The views of a scene show one set of named points, each view turned or mirrored, shifted and resized as a whole, with a little noise and some points left out.
In the rows, 128 means zero.

Scene 1
View 1
k514: [154 166 131 103 129 159 110 114 120 109  98 119 130 136 176 100 128 124
 118 153 136  92  79 144]
k979: [167 138 135 152 116 139 102 108 101 113 153 137 148  96 110  79 118  93
 114 145  90 133 115  90]
k126: [141 144 175 139 131 147 109 113 149 114 141 117 156 112 121  98 165 117
 142 129 134 125 142 121]
k218: [172 135 140 152 129 179  88  92 141  99 158  92 128  83 109 130 151 117
 151  96 111 137 142 117]
k807: [104 120 219 164 123 121 106 121 180 113 164 109 187  89 108 119 179 113
 167 135 127 152 171 101]
k491: [204 123 141 136 137 193 103 112 128  97 152 114 138  97  90 123 184 127
 139  94 131 139 153 121]
k759: [139 132 150 118 115 144 100 125 138 101 127 110 150 105 173 136 121 112
 143 153 111 122  91 112]
k129: [152 131 157 147 130 172  88  97 161  96 153  88 137  85 126 141 155 123
 161 100 122 139 140 123]
k283: [192 120 122 168 118 159  88  94 105  98 175 124 136  72  87 103 124  94
 124 110  80 152 133  81]
k368: [144 128 194 121 129 136 128 147 141 117 132 143 182 126 121  98 192 124
 138 158 144 127 140 113]
k144: [128 127 167 108 116 148 101 133 158  98 121 105 159 110 186 154 134 122
 156 154 125 124  93 123]
k655: [186 124 109 119 113 169  89 112 108  89 136 114 127  93 156 139 109 113
 130 132  95 127  83 107]
k507: [183 127 165 101 136 159 135 152 110 114 120 159 168 137 117  91 193 130
 117 152 149 117 124 125]
k522: [165 153 161 175 128 120 119 104  95 133 161 164 160 113  60  16 149  82
 100 148 109 128 151  85]
k692: [175 148 139 140 131 161 109 106 117 110 140 126 139 112 109  85 146 110
 119 127 121 118 127 114]
k766: [160 143 149 145 130 156 101 102 134 110 145 114 143 103 115  98 148 112
 132 122 123 125 132 118]
k108: [ 74 127 224  82 119 130 120 159 204 102  98  96 188 130 225 177 169 144
 184 179 159 114  97 144]
k862: [160 147 126 154 123 173  78  79 139  96 153  86 117  81 130 126 117 107
 142 104 100 130 119 117]
k745: [139 125 194 124 120 115 131 150 123 120 133 160 192 126 124  81 169 109
 125 182 129 129 125  97]
k148: [142 118 199 124 117 116 133 156 123 119 141 163 196 121 117  81 177 106
 125 179 126 134 133  91]
k298: [195 162 128 117 147 197 116 102 124 109 117 115 117 131 116  94 176 133
 122 105 154 103 128 156]
k899: [178 105 155 161 112 134 105 125 107 106 172 143 170  81  85  94 145  94
 126 140  88 156 139  65]
View 2
k655: [168 136 153 124  76 150 138 175 140 118 106 157 122 117 116 104 162 154
 132 164 121  96 136  94]
k126: [150  73 107 138 151 131 145 124 121 123 102 143 130 158 129 119 172 124
 134 156 102 104 118 148]
k862: [157 124 129 137 139 134 148 147 137 151 123 177 132 127 140 105 179 156
 143 178 104 130 142 101]
k283: [160 134 144 108 128 111 119 148 107 141 128 152 117 140 168  85 157 137
 129 140 134 121 145  88]
k148: [148  64 120 118 132 113 130 133 111 100  88  92 124 171 115 108 139  98
 132 117 106  55 108 164]
k108: [159  21  93 163 141 179 171 134 198  99  75 129 154 147  28 129 165 104
 188 169  27  64 119 185]
k507: [172  64 109 122 101 156 133 135 101  86  79 128 123 162 115 131 164 122
 106 138 127  75  96 162]
k129: [161  89 111 142 157 145 148 133 140 137 114 166 136 142 125 109 178 136
 154 166  90 125 136 120]
k692: [154 102 122 133 122 126 142 138 104 124 106 147 126 148 141 120 172 144
 111 158 130 102 110 133]
k144: [157  81 122 146 119 153 157 152 170 121  95 142 138 131  75 115 166 131
 163 172  69  83 130 138]
k899: [152 111 142 102 134 100 114 146 106 123 116 116 114 156 153  82 140 111
 134 116 125  94 138 113]
k766: [154  98 118 134 139 132 144 132 117 129 110 150 128 151 138 114 171 140
 127 162 116 110 119 131]
k491: [190  86 110 115 133 166 123 134 100 114 105 175 120 156 152 111 176 133
 122 141 134 134 131 113]
k514: [144 102 125 157  84 146 170 147 138 114  88 145 135 126  93 144 181 164
 116 196 107  75  92 151]
k745: [141  65 121 126 127 112 135 132 114 101  87  94 126 166 108 113 141 103
 129 129 101  54 106 170]
k979: [138 127 145 124 116  98 138 150 109 135 115 125 122 141 144 101 153 142
 120 153 126  86 123 119]
k807: [151  50  99 129 199 116 135 113 135 133 110 126 132 173 130  94 156  90
 167 131  72 106 141 149]
k522: [124 108 130 117 143  65 130 122  66 133 113 101 114 169 178 110 147 125
  93 134 150  82 100 146]
k368: [158  52 106 128 137 138 138 125 116  99  88 118 126 169 111 120 157 107
 130 131 103  75 108 166]
View 3
k862: [ 95 146  98 112 121 123  99 147 169 155 120 157 118  62 110 137 110 132
 135 112 120 139 120  89]
k283: [ 95 160  94 141  65 156 110 152 171 143 132 156 124  46 112 138 114 136
 121 102 128 115 107  75]
k745: [115 148 144 170 100 158 136  75 111 108 133 140 127  77 114 146 169 145
 129  81 150 109 113 127]
k979: [116 144 100 154  89 149 125 135 148 133 123 159 122  49 115 130 136 138
 116  91 145 110 129  94]
k899: [ 96 159 115 164  61 167 119 124 153 130 142 144 130  53 113 143 133 147
 121  88 143 103  98  89]
k148: [113 152 148 175  91 160 136  83 121 117 138 136 127  77 114 141 163 148
 128  84 156 105 112 117]
k129: [ 86 155 117 106 119 132 101 119 155 145 126 146 122  79 110 154 117 137
 149 112 111 148  97 102]
k144: [107 147 155 138 153 110 115  94 151 158 128 129 122  98 108 137 133 140
 146 106 149 139 131 120]
k655: [113 161 130 150  90 116 127 151 175 168 117 144 119  74 109 122 126 116
 129 116 139 126 154  80]
k759: [110 144 142 145 140 117 120 111 152 157 127 137 123  85 111 132 132 136
 137 104 151 131 139 111]
k522: [117 137  79 156  66 185 126 120 116  89 119 172 122  28 116 141 159 144
 106  75 132  98 109 104]
k218: [ 87 159 107 111  99 134 101 135 158 143 124 153 121  69 110 150 117 130
 142 114 106 142 105  90]
k692: [113 149 106 133  94 142 124 126 135 121 111 160 118  62 112 138 147 123
 128 103 119 131 129 100]
k807: [ 77 149 128 130 124 163  95  74 130 118 151 135 134  75 112 166 130 169
 149  86 130 126  58 127]
k368: [106 153 147 148 100 152 131  75 109 108 128 140 126  86 112 156 164 137
 141  94 129 126 106 125]
k507: [116 163 149 149  79 142 147  92 107 107 109 146 120  88 110 147 178 114
 140 105 119 130 129 113]
k126: [101 146 119 126 115 143 113  97 126 118 120 151 121  75 111 151 146 139
 140  98 119 135 105 118]
k298: [113 156 111 107  97 124 128 126 121 115  87 166 111  80 109 145 161  99
 142 119  90 152 142 102]
k766: [ 99 147 107 129  97 149 111 121 140 126 122 155 122  61 114 145 135 135
 133  98 122 127 108 100]
View 4
k283: [106 120 120 102 196  82 100  94  95 121  85 124 117  80 141 171  69 190
 109 156 150 158 115 193]
k218: [ 89  75 139  84 161  69  91 112 118 137  77 134  92 115 108 154  66 135
 164 154 155 155 107 194]
k368: [188  80 147  93  93  82 101 134 140 110  59 154 146 136 121 179 164 116
 172 105  80 130  77 187]
k766: [114  96 145  86 121  78  89  99 127 133  71 130 114 117 125 151 116 137
 151 144 138 148  94 194]
k148: [221 102 147 104 108  82 101 124 137 103  62 156 166 122 149 184 172 137
 139  94  69 132  85 180]
k514: [124 120 157 128  54 110  65  97 152 182  53  86 112 160 108  90 139 121
 156 121 135 109 113 152]
k655: [120 121 126 157 155 113  78 112 113 166  72  89 104 124 108 116  63 167
 114 129 134 115 139 142]
k507: [158  98 128 137  70 101 107 149 128 105  69 110 130 137 110 179 167 128
 170 124  80 105  76 173]
k692: [110 116 137 108 108  82  92 101 122 128  75 112 118 112 123 152 129 151
 144 149 134 133  92 191]
k491: [ 87  75 121 108 143  77 113 148 106 104  86 122  89 113  95 188  86 137
 179 164 127 137  86 194]
k144: [174  69 169  99 120  98  66 114 160 179  40 145 114 170 101 103  94  99
 162  83 108 131 130 139]
k126: [138  80 154  72 109  69  91 104 141 128  63 148 125 129 121 161 134 118
 169 127 123 150  86 196]
k108: [225  21 197  73  77  91  59 138 197 185  14 187 120 216  82 100 127  38
 215  37  67 130 119 131]
k298: [ 65 100 131 121  63  92  95 132 124 132  79  83  91 137  91 151 138 120
 192 172 144 116  79 193]
k129: [107  56 151  68 156  68  86 113 130 146  67 154  90 132  99 148  70 113
 178 138 145 161 107 190]
k759: [162  90 161 105 127  99  68 103 150 175  50 131 117 150 116 110  93 127
 140  95 121 130 133 151]

In a view up to two points have been moved. Name them for each view, in the order of its rows, or write -.
view 1 => k655
view 2 => k129
view 3 => k148, k766
view 4 => -
